Points, in no order, along strands that fork, close into loops and pass close to each other.
Points whose rows are less than 65.2 apart are linked; no others are. Some points are linked to none.
rar: -42, -2, 8, -31, -7, -8, 21, -18, 9, -22, -6, 12, -19, -5, 24, 9, 16, 25, -8, 17, 6, -7, 14, 6, -32, 4, -8, 17, 10, 32
kedat: 12, 33, 17, -5, 21, 4, -23, 6, -2, 15, 11, -4, -9, 40, -20, 14, -17, -2, 3, 6, 38, 15, 9, 7, 15, -35, -6, -15, 4, 18
rebu: 16, -7, -23, 31, 20, -6, -18, 13, -8, 14, 2, 3, 8, -3, 13, -10, -15, -13, 16, -3, -10, 3, 14, 1, 20, 12, -26, 4, 1, -19
Vuzed: 10, 27, 13, -3, 9, 0, -5, -51, -4, -4, 8, -18, 7, 31, -44, -15, -13, 8, -3, 7, 31, -5, 24, -6, -17, -26, 11, -18, -22, 3
dar: 20, 18, -34, 3, -3, -21, 24, 26, 6, 15, -6, -8, 15, 7, 39, -15, -35, -32, -6, 18, -15, 10, -11, -21, 8, 0, -34, -8, 15, -2
Matos: 14, 17, 19, -4, -12, -35, 18, 8, -33, 14, -5, -12, -10, 12, -29, -1, -4, -28, -10, -5, -16, 20, 11, -38, -10, -5, -6, 3, 47, 21
Kepod: 11, -13, -12, 48, 24, -3, -19, 27, -9, 15, 7, -3, 11, -27, -14, 7, 28, -4, 24, -20, -6, 0, 2, 14, 20, 3, 4, -24, 18, -23
Zadu: -7, 14, -13, 6, 6, -3, 19, 49, 10, 5, 0, -9, 11, -19, 18, 15, 21, 2, 3, 17, -1, 0, -21, 3, 5, -5, 11, -30, 18, 10
raba: -2, 3, 24, -31, -22, 31, -8, 13, 19, -6, 1, 1, -3, 13, -6, 28, -2, 21, -30, -3, 15, 10, -43, 20, 4, -16, 34, 1, -15, 11
bog: 16, -2, -5, 29, 27, 12, -43, -12, -5, 13, 5, 9, -4, 13, -5, -9, -16, 0, 25, -4, 14, -1, 29, 10, 31, 4, -18, 11, -32, -25
fatuv: -30, 2, -1, 2, 19, -9, -7, 3, 11, -7, 4, 16, -8, -10, 18, 14, 26, 19, 12, 17, 4, -6, 22, 19, -3, 14, -8, -11, 8, 9
reka: 21, -15, 18, 7, -11, 11, 7, -33, -24, -5, 10, -16, 13, -3, -53, -11, 3, 9, -6, -39, 0, -3, -8, -13, -15, -15, 37, -1, -12, -9
vik: -14, 31, -10, 2, 30, -24, 11, -12, 4, -5, 3, -1, -1, 30, 5, 0, -15, -11, 16, 25, 25, -10, 25, -6, -1, -12, -27, -29, 3, 1
Lib: 10, -30, 11, 5, -8, 23, -42, 23, -14, 9, -16, 12, -15, -18, 13, 5, 19, -1, 9, -35, -9, 10, 3, 7, 19, 12, 0, 41, -1, 1
fofe: 2, -10, -19, 25, 18, -9, -8, 5, -7, 4, -1, 7, 1, -11, 20, -10, -2, -8, 14, 0, -12, -5, 19, -4, 0, 18, -25, 8, 12, -5
Nida: -10, 6, 19, 5, 19, 6, -22, -1, 0, -2, 16, 6, -11, 6, -19, 24, 23, 17, 10, -6, 17, -2, 16, 17, 1, -13, 14, -14, 8, 6
zamo: -13, 9, -15, -20, -3, 6, 13, -7, 22, -19, -7, 1, 8, 12, 21, 4, -18, 13, -6, 29, 5, -5, -17, 13, 6, -4, 3, -15, -23, -16
Fumo: -18, 18, 15, -41, -17, 29, -4, 8, 24, -10, 3, 3, -5, 22, 8, 30, -4, 25, -29, 19, 18, 5, -33, 24, 2, -19, 19, -7, -18, 16
lobip: -11, 0, 23, -24, 2, 30, -29, 12, 17, 0, -2, 12, -23, 18, 20, 24, 3, 23, -5, 11, 16, 6, 1, 29, 12, 0, -5, 25, -17, 17
vefi: -26, -11, 13, -17, -7, 4, 4, -26, 7, -23, -3, 19, -17, -2, 9, 5, 7, 28, -5, 6, 4, -7, 14, 9, -22, 8, -8, 21, -5, 11
Loso: 11, -6, -38, 38, 18, -22, 18, 19, 7, 15, -11, -6, 24, -23, 24, -16, -10, -12, 18, 8, -18, -5, -7, -11, 6, 18, -15, -23, 12, -23
sil: 27, -24, 16, -5, -23, 26, -3, -31, -21, 2, 3, -14, 8, 2, -41, -18, -6, 6, -10, -33, -1, 2, -11, -10, -13, -10, 34, 17, -28, -4
nagat: 2, 11, -16, 16, 17, -12, 14, -36, 7, -11, 5, -8, 24, 18, -7, -19, -34, -5, 8, 19, 11, -13, 17, -8, 4, -5, -17, -25, -24, -24
Naz: 2, -21, 1, -28, -16, 26, -19, -26, 2, -7, -13, 16, -24, 13, 34, -19, -26, 5, -4, 1, -1, 3, 16, 8, -7, 21, -27, 58, -32, 3
Kipi: -10, -26, -1, 11, -3, 8, -6, 11, 6, -9, -6, 8, 6, -36, 11, 0, 26, 7, 9, -13, -15, -1, -19, 10, 4, 19, 15, 1, 5, -13
Kazu: -7, 38, -8, -27, -21, -36, 37, -5, 3, -4, -12, -8, 1, 17, -3, -3, -17, -27, -25, 19, 0, 7, -11, -23, -19, -16, -15, -21, 24, 28
luta: -19, 5, -28, 16, 18, -18, 14, 26, 18, 5, -3, 3, 11, -18, 46, 0, 11, 2, 10, 32, -3, -14, 2, 4, -3, 30, -15, -21, 12, 1
ful: -5, -10, -7, 21, 13, -20, -3, 10, -10, 13, 1, 4, 0, -21, 7, 2, 19, -3, 8, -7, -10, -1, 24, -3, -8, 11, -12, 5, 27, 4
vef: -7, -2, 20, 10, 10, -18, 8, -43, -10, -9, 15, -1, -2, -6, -38, 0, 24, 5, 5, -8, 15, -14, 35, -9, -39, -10, 7, -12, 15, 0
memok: 28, 30, -9, -25, -20, 4, 2, 16, 12, 17, 1, -9, 5, 27, -3, 1, -38, -33, -25, 5, -2, 21, -29, -7, 21, -31, -10, -10, -2, 1
Bana: -9, 30, -7, -11, 5, -19, 16, -15, 5, -10, 2, -3, 6, 25, -4, -3, -16, -5, 1, 20, 16, -4, 14, -11, -13, -20, -13, -25, 5, 9
Nem: -20, -17, 34, -24, -13, 25, -6, -6, 8, -20, 2, 7, -15, -9, -12, 24, 27, 32, -12, -19, 7, 0, -23, 20, -13, 0, 36, 17, -3, 19
kan: 6, -12, -14, 23, -7, -17, 19, 53, -7, 20, -7, -9, 11, -38, 25, -2, 28, -14, 1, -17, -24, 0, -12, -16, 3, 23, 0, 7, 30, 13
Voge: 2, 13, 17, 4, 0, -6, 7, -54, -5, -12, 8, -14, 8, 16, -50, -9, 2, 11, 2, -1, 17, -10, 20, -11, -33, -25, 15, -19, -7, 2
vas: -20, -24, 5, -12, -19, 23, 19, -27, 20, -29, -4, 8, 9, -10, -11, 2, 5, 24, 3, 12, -12, -9, -30, 20, -12, 6, 39, -17, -26, -31
Tedut: -25, -10, -25, 23, 14, -9, -1, 25, 26, 8, -11, 6, 6, -25, 42, 0, 22, 10, 20, 28, -5, -14, 1, 20, 9, 43, -2, -16, -6, -11
Pazo: -13, -3, 36, -31, -17, 7, 6, 0, 2, -12, 4, -9, -13, 0, -10, 26, 15, 18, -26, -23, 9, 5, -17, -1, -17, -16, 21, 25, 11, 33
dum: 31, 4, 6, 2, 0, 3, -5, 2, -21, 11, 1, -9, 3, 14, -27, -2, -20, -7, -3, -16, 1, 14, 3, -13, 5, -23, 4, 3, 3, 0
fuz: -7, -7, -11, -2, -17, 21, -2, 51, 16, -1, -11, -2, 0, -23, 49, 11, 24, 6, -4, 11, -19, 2, -18, 18, 21, 19, 2, 9, -4, 14
Denop: -21, 22, 19, -32, -15, -20, 21, -4, -1, -5, -1, 0, -17, 12, 0, 16, 10, -1, -20, 5, 14, 2, 12, -12, -27, -12, -9, 11, 31, 49
petid: -10, -9, -3, -23, -24, 10, 23, -18, 18, -27, -3, 0, 12, -15, 3, 5, -1, 22, -13, 2, -10, -7, -37, 6, -9, -4, 27, -7, -15, -10
noval: -13, 12, 31, -33, -11, 2, 5, 10, 2, -2, 4, 2, -23, 6, -3, 25, 15, 4, -24, -10, 13, 9, -2, 0, -13, -17, 8, 20, 26, 45
padog: -5, -5, -6, -11, -24, 10, 12, 55, 12, 7, -8, -5, -13, -26, 50, 7, 25, -8, -19, 5, -20, -2, -14, 2, 0, 18, -13, 27, 8, 38
gubif: -5, 33, -4, -45, -33, -25, 44, 7, 7, 0, -9, -13, 3, 5, 1, 5, -8, -25, -33, 6, -3, 10, -26, -21, -20, -16, -4, -7, 17, 34
fabed: 19, 4, -16, 21, 31, 3, -35, 3, -10, 10, 1, 13, -6, 18, 16, -11, -25, -10, 19, 0, 8, 3, 25, 6, 34, 9, -37, 19, -25, -18
maz: 31, 0, 3, 12, -8, -6, 9, -11, -29, 7, 1, -11, 12, 8, -34, -13, -15, -12, -9, -21, -11, 9, -2, -29, -5, -11, 5, -1, 7, -9
sul: 10, -25, -7, -26, -39, 0, 24, -22, -6, -15, -18, -6, 9, -13, 9, -17, -20, -5, -28, -28, -26, 4, -32, -22, -13, 7, 9, 35, -14, -9
tomel: 14, -2, -13, 24, 14, 23, -23, 17, 8, 0, 4, 2, 14, -4, -4, 5, 2, 4, 18, 0, -8, 2, -17, 23, 33, -5, 14, -17, -18, -34
bim: 10, 5, 1, 9, -8, -25, 21, 48, -16, 18, -4, -17, 3, -20, 5, 4, 18, -24, -7, -12, -23, 14, -12, -27, -1, 6, -5, 10, 39, 26
mif: 15, 29, -5, 23, 16, -32, 13, -1, -19, 12, 6, -8, 11, 15, -34, -3, -12, -24, 10, 6, 6, 7, 17, -22, -3, -18, -10, -34, 33, -1
Beko: -14, -18, 9, -21, -18, 18, 9, -48, 3, -23, -3, 9, -10, -2, -12, -13, 2, 24, -4, -3, 2, -9, 4, 0, -29, 4, 6, 24, -25, 2
zas: -31, 15, 4, -37, -7, 20, 7, 9, 27, -18, -6, 13, -14, 22, 27, 26, 0, 23, -19, 38, 17, 1, -19, 28, 1, 0, 1, 0, -20, 17
Nodiz: -4, 33, -18, 6, 21, -13, 5, 37, 7, 8, 3, -3, -1, 14, 26, 8, -6, -13, 9, 31, 14, 1, 8, 4, 19, -7, -24, -22, 14, 15
zoriv: 18, 26, -8, 19, 9, -27, 14, 35, -20, 19, -1, -7, 4, 9, -19, -2, -4, -28, 7, 2, -4, 12, 2, -19, 6, -16, -15, -21, 44, 10
fofav: 25, 9, 12, 5, -9, -14, 13, 52, -23, 19, 0, -23, -1, -1, -16, 12, 5, -27, -12, -28, -23, 18, -20, -26, 14, -12, 4, 12, 44, 19
Fepa: 24, 30, -6, 3, 13, -13, -5, 7, -14, 14, 3, -1, -6, 40, -5, -8, -34, -27, -2, 9, 7, 12, 15, -19, 10, -15, -34, 0, 6, 5
demum: 8, -2, 3, 13, 23, 15, -29, -36, -3, 0, 17, 2, 0, 23, -14, -19, -13, 15, 20, 6, 24, -11, 30, 11, 16, 4, -2, 3, -47, -24
Pirur: -13, -48, 6, 14, -5, 25, -20, -33, 6, -5, -9, 16, -4, -28, -10, -20, 12, 14, 26, -5, -1, -15, 12, 16, -3, 29, 13, 16, -26, -37
Bame: -10, -13, -14, 33, 24, 4, -36, 9, 10, 6, 0, 13, 1, -14, 9, 5, 15, 6, 30, 0, -2, -4, 14, 24, 27, 29, -6, -6, -12, -32
nesob: -6, 8, -22, 3, 9, 3, 7, -9, 22, -16, 0, 4, 15, 9, 22, -6, -21, 8, 6, 30, 2, -8, -10, 12, 18, 6, -5, -22, -32, -27
Dobod: -20, -4, -1, 9, 25, 4, -20, -14, 13, -12, 6, 17, -8, 10, 15, -4, -9, 16, 20, 26, 14, -12, 17, 26, 21, 27, -9, 4, -43, -24
pidu: -10, -23, -8, 0, -17, 15, 3, 25, 10, -11, -8, 5, 6, -27, 27, 8, 24, 7, 3, -3, -20, 0, -31, 16, 8, 17, 24, 4, 1, -1
lozu: -2, 19, -28, -11, -2, -13, 17, 18, 13, 3, -5, -1, -2, 4, 47, -9, -16, -19, -9, 26, -14, -2, 6, -10, 0, 13, -36, 7, 8, 15
zape: 9, -18, 6, -16, -23, 16, 11, 3, 0, -16, -7, -8, 5, -13, -2, 6, 3, 9, -16, -29, -17, 1, -40, -1, 1, -7, 28, 8, -8, -5
Miro: 19, -19, -7, 26, 8, -9, 7, -16, -24, 2, 4, -5, 14, -10, -23, -16, -3, -15, 11, -19, -17, -1, 9, -14, -6, -1, 1, -4, 8, -21
Ral: 4, -41, -11, 35, 3, -1, 17, -17, 1, 0, -3, -1, 24, -43, -6, -20, 17, -8, 11, -15, -20, -23, -12, -5, -7, 23, 17, -19, 3, -48
vusik: 22, 10, 10, 14, 0, -24, 10, 29, -38, 23, -1, -15, -2, 9, -35, 10, -2, -25, -2, -20, -12, 19, -1, -33, 5, -15, 1, 2, 43, 13
Lemu: -30, -7, -8, 10, 15, -13, -10, 13, 3, 4, -5, 15, -13, -25, 26, 11, 33, 8, 13, 7, -2, -4, 27, 14, -7, 23, -12, 5, 20, 15
tov: -18, -21, -8, 29, 23, 9, -47, -2, 10, 2, 2, 22, -10, -4, 10, -7, 5, 6, 29, 8, 6, -1, 19, 30, 34, 36, -6, 9, -35, -34
niza: 16, 15, 17, -32, -26, -4, 7, 15, -5, 9, 6, -14, -14, 15, -9, 7, -19, -20, -31, -9, -6, 13, -13, -16, -4, -19, -5, 24, 15, 29
kez: -9, -11, -20, 7, 16, 2, -10, -21, 10, -13, -6, 11, 6, 3, 24, -16, -20, 3, 13, 22, -1, -11, 11, 7, 16, 21, -22, 4, -31, -25
Bug: 6, -6, 0, -13, -27, 20, 15, -55, 3, -15, -1, -13, 21, 4, -34, -19, -9, 16, -15, -6, 5, -12, -14, -5, -21, -12, 32, -7, -36, -19
dubes: -34, 6, -6, -31, -11, 11, 21, -5, 33, -25, -7, 13, -3, 14, 29, 15, -7, 19, -12, 38, 5, -9, -24, 26, -3, 9, 8, -11, -25, 3
Sazuv: -17, -2, 10, 9, 32, -6, -34, -17, -1, 5, 11, 20, -26, 6, -1, 1, 16, 19, 16, 2, 19, -6, 47, 15, -2, 16, -18, 17, -1, 3
til: 9, -15, -2, -2, -13, -2, -3, 22, -11, 4, -7, 1, -10, -16, 24, 0, 5, -6, -8, -18, -20, 9, -1, -6, 3, 5, -8, 32, 17, 22
Por: 14, 24, 20, -19, -2, -9, -16, 18, -18, 27, 7, 0, -26, 30, 1, 4, -16, -29, -13, 3, -3, 21, 27, -17, 0, -9, -37, 28, 30, 38
Rit: 4, -7, -9, 35, 14, -20, 8, 31, -5, 5, 7, -12, 18, -31, -13, 6, 28, -2, 12, -19, -13, -6, -11, 0, 5, 2, 22, -28, 31, -11
Mogiz: 3, -24, -5, -22, -22, 36, -14, -35, 5, -13, -16, 17, -14, 5, 15, -19, -22, 15, -2, 10, 0, -3, -2, 7, -4, 19, -10, 38, -50, -13
noru: 3, -31, -6, 20, 4, 27, -11, -36, 1, 0, 4, 9, 14, -14, -11, -29, -3, 5, 24, -5, 2, -15, 7, 7, 5, 14, 12, -1, -40, -47
podil: -16, 28, -16, 14, 42, -33, -2, 13, 5, 3, 8, 6, 1, 19, 15, 4, -6, -4, 18, 22, 24, -10, 26, 5, 16, -4, -27, -31, 3, 3
ribo: 0, 26, 15, -16, 7, -11, -10, 13, -2, 11, 5, 3, -27, 28, 7, 14, -3, -10, -4, 12, 13, 12, 25, -8, -2, -14, -28, 9, 24, 35
gile: 19, 28, -12, -16, -15, -11, 20, 23, 1, 10, 0, -14, 12, 8, -3, 5, -23, -26, -17, 3, -6, 13, -26, -15, 6, -26, -2, -18, 10, 8
fis: 1, -9, -2, -14, -30, -6, 14, 45, 0, 4, -8, -12, -7, -28, 39, 4, 16, -15, -15, -15, -32, 7, -16, -10, 1, 17, -10, 35, 21, 31
ganu: 9, -6, 15, -22, -23, 11, 13, 14, -3, -11, 1, -16, 5, -6, -13, 19, 2, 4, -28, -35, -11, 7, -49, -7, 7, -19, 32, 11, 5, 6
feni: 11, 9, -34, 19, 10, -25, 21, 15, 2, 12, -7, -8, 21, -5, 22, -17, -24, -19, 1, 13, -14, 0, -6, -16, -3, 2, -22, -23, 18, -11
Bonem: 22, 13, 3, 9, 15, -1, -16, 10, -13, 10, 10, -4, 0, 18, -27, 8, -10, -3, 2, -7, 13, 14, 4, -2, 10, -29, 0, -18, 11, 8
zodo: 7, 0, 30, 5, 8, -9, -24, 12, -27, 17, 9, 0, -22, 7, -27, 19, 15, -1, -2, -30, 9, 13, 25, -2, -8, -14, 5, 17, 27, 27
mek: -2, -11, 8, 16, 6, -13, 12, -32, -11, -5, 9, -1, 7, -14, -29, -7, 13, -2, 5, -9, -2, -11, 22, -14, -22, -3, 6, -8, 14, -11
Tikab: -17, -17, -22, 41, 20, -3, -18, 20, 16, 9, -6, 11, 14, -26, 19, -4, 30, 2, 31, 10, -9, -12, -1, 29, 18, 37, 7, -24, 1, -30
Perup: 4, -4, 25, 2, 4, 0, -11, 18, -14, 6, 9, -4, -7, -7, -22, 22, 18, 7, -7, -36, 0, 12, 1, -8, -2, -15, 18, 12, 29, 20
Lapev: -3, -31, 16, 1, -6, 35, -32, -25, 1, -7, 2, 14, -13, -10, -14, -6, 14, 24, 17, -13, 11, -3, 8, 21, 0, 16, 17, 17, -32, -22
Sofi: 3, -12, 0, 25, 16, 18, -21, -42, 3, 8, 11, 4, 9, 9, -21, -28, -3, 10, 25, 7, 12, -17, 20, 17, 15, 8, 7, -9, -47, -47
bofe: -15, 31, -13, 2, 15, -4, 13, 51, 11, 9, 8, -2, 3, -7, 21, 23, 20, -3, 9, 32, 13, -2, -6, 9, 11, -7, -6, -39, 15, 26
Remo: -1, -28, 0, 7, -5, 21, -29, 7, -1, 0, -11, 16, -10, -21, 19, -2, 17, 5, 15, -17, -12, 2, 6, 12, 16, 20, 2, 18, -7, -13
goga: -19, -2, -25, 0, 2, -14, 22, 18, 16, 0, -11, 4, 8, -21, 52, -8, 2, 1, -3, 26, -10, -11, 1, -2, -13, 22, -20, -3, 9, 9
veput: -4, -11, -2, 19, 11, 18, -7, 3, 11, -11, 6, 7, 17, -14, -11, 7, 12, 13, 19, 4, -7, -7, -11, 22, 10, 9, 29, -26, -17, -39
filu: 18, -16, -13, 37, 7, 11, -27, 35, -4, 9, -5, 1, 14, -23, 1, 2, 14, -4, 20, -21, -15, 4, -13, 17, 32, 3, 8, -9, 5, -30
vabar: -5, 16, 4, -41, -27, -11, 34, -12, 4, -16, -3, -12, 4, 4, -12, 9, -9, -5, -32, -8, 2, 3, -31, -15, -20, -20, 13, -8, 4, 16
ris: -7, -7, 11, 2, 17, 2, -30, -30, -9, 0, 8, 15, -26, 11, 1, -6, 0, 16, 11, -3, 19, -4, 48, 5, -13, 14, -27, 33, -10, 12
gel: -15, -21, 0, 8, 4, 20, 6, -22, 19, -20, 6, 7, 17, -12, -16, 0, 12, 19, 16, 16, -1, -13, -16, 24, 0, 11, 34, -27, -28, -39
muvu: 20, 6, -8, 0, -1, 11, 7, -12, 3, -10, 3, -6, 19, 8, -15, -1, -13, 7, -7, -1, -1, -2, -20, 1, 7, -24, 19, -25, -15, -20
Gis: 28, -32, 3, 3, -21, 28, -8, -39, -21, 11, 1, -2, 8, 0, -26, -39, -14, 4, 7, -25, -6, -7, 6, -9, -9, 3, 20, 23, -43, -22
Fek: -7, -10, -1, -13, 5, 11, -23, -31, 4, -7, -5, 18, -25, 9, 29, -12, -15, 15, 1, 11, 7, 2, 35, 4, -5, 22, -31, 44, -28, 4
loka: 8, 32, 22, -21, -20, -28, 9, -4, -28, 12, -5, -12, -17, 31, -30, 1, -11, -29, -22, 5, -2, 20, 7, -39, -14, -8, -17, 5, 39, 36
zira: 4, -5, 27, -1, 1, -5, 8, 6, -16, -5, 12, -17, 5, -7, -43, 23, 17, 9, -4, -40, 2, 3, -16, -15, -3, -23, 41, -4, 23, 11
Gim: 21, -18, 5, 1, -12, 17, -33, 28, -18, 17, -9, 5, -13, -10, 20, 7, 3, -19, 1, -25, -18, 13, 8, 5, 20, 2, -16, 44, 7, 11
gif: 6, 4, 24, -41, -29, 14, 7, 15, 11, 0, 7, -17, 2, 3, -5, 22, -7, -1, -47, -23, 3, 9, -52, 3, 6, -24, 26, 7, 0, 22
Mefas: -38, 13, 2, -2, 31, -12, -11, -14, 11, -6, 10, 20, -17, 10, 11, 11, 12, 15, 17, 26, 23, -13, 37, 17, -1, 6, -25, -3, -1, 7
soper: 19, 24, 18, -24, -13, -25, -6, -1, -27, 24, 0, -4, -28, 36, -8, -3, -28, -33, -17, 7, -8, 22, 22, -30, -8, -3, -37, 27, 31, 27
radud: 11, 32, 16, -10, 17, 8, -18, -21, 5, 5, 12, -12, -5, 45, -32, 3, -17, 6, -4, 8, 45, 6, 14, 2, -2, -30, 4, -21, -12, 12
Kiba: 15, -10, 25, 4, -3, 0, 13, -16, -18, -5, 15, -19, 12, -9, -48, 7, 12, 6, -4, -42, 2, -2, -16, -19, -9, -20, 42, -5, 5, -4
zusug: -4, -8, 12, -19, -20, 13, 13, -66, -2, -18, -2, -4, -1, 8, -28, -24, -3, 21, -11, -7, 11, -12, 7, -3, -36, -5, 20, 17, -34, -3
zipi: 23, 29, -4, 14, 8, -20, 1, -9, -21, 16, -1, -8, 5, 34, -24, -10, -30, -26, 2, 12, 6, 11, 20, -25, 5, -17, -25, -15, 17, -3
fenif: -22, 43, -5, -27, -15, -33, 33, -19, 9, -13, -6, -6, 2, 21, 0, -1, -11, -13, -16, 22, 15, 1, 1, -18, -28, -22, -8, -33, 19, 25
guzuz: 14, 17, -15, 0, -4, -3, 16, 31, 7, 0, 0, -5, 13, -6, 7, 8, -5, -7, -5, 12, -2, 4, -33, -1, 9, -22, 10, -30, 9, 3
Kileg: 3, -23, -32, 43, 16, -12, -1, 21, 11, 15, -8, 2, 25, -32, 26, -16, 5, -7, 19, 3, -21, -19, -9, 8, 12, 30, -6, -17, 11, -30
Repiz: 9, -25, -10, 38, 11, -13, 21, 8, -1, 1, 1, -9, 25, -40, -7, -10, 18, -8, 13, -15, -22, -17, -14, -4, -5, 6, 21, -23, 18, -34
dafo: -16, -39, -6, 20, -4, 4, 23, -30, 15, -12, -3, 5, 16, -38, -2, -18, 17, -1, 9, 3, -17, -21, -11, 1, -13, 24, 21, -15, -3, -43
rokem: -17, -19, 27, -6, -4, 32, -27, -16, 7, -11, -1, 14, -15, -9, -12, 8, 20, 33, 7, -10, 8, 0, -5, 28, -4, 6, 25, 14, -19, -1
sute: 8, -37, -3, -8, -23, 30, -5, -41, -13, -4, -8, 8, -2, -7, -1, -38, -18, 8, 4, -17, -5, -4, 4, -5, -10, 14, 4, 38, -42, -24
voba: -37, 13, 2, -29, -5, -21, 31, -14, 10, -19, -5, 6, -16, 4, 19, 7, 9, 6, -13, 21, 9, -6, 20, -5, -33, 2, -17, 5, 22, 41
bufov: 28, 30, -15, -12, 5, 4, -7, 19, 6, 12, 5, -3, 0, 33, 9, 0, -39, -24, -9, 12, -2, 15, -9, -5, 25, -25, -26, -5, -14, -1

A tip is a point with one link. Name the tips that can be reached along the links from each point below, in the order of the rows.
Sazuv | Bug, zodo
guzuz | kan, ribo, vabar
gif | dafo

A fork is a point with three links, a tip a point with one. Leave the first point through the second and follow the links. Name the first fork or tip that comes.
petid, zape | Tikab
Zadu, guzuz | vusik
Lapev, rokem | Bug
vik, Bana | vabar
filu, Kepod | dafo
Naz, Mogiz | zodo
vusik, Matos | ribo

How many points has the smallest loop of links through each point below? Write - if it is on no loop.
vef | 10
luta | 9
Gim | 9
Por | -
Mefas | -

Name the points in between on the shortest way along the links from the first point to the second, in order.
veput, raba | gel > vas > petid > zape > ganu > gif
Kazu, bufov | fenif > Bana > vik > podil > Nodiz > bofe > Zadu > guzuz > gile > memok
loka, Nodiz | Matos > vusik > zoriv > mif > zipi > Fepa > bufov > memok > gile > guzuz > Zadu > bofe
reka, Lemu | sil > Gis > sute > Mogiz > Naz > Fek > ris > Sazuv > Mefas > fatuv
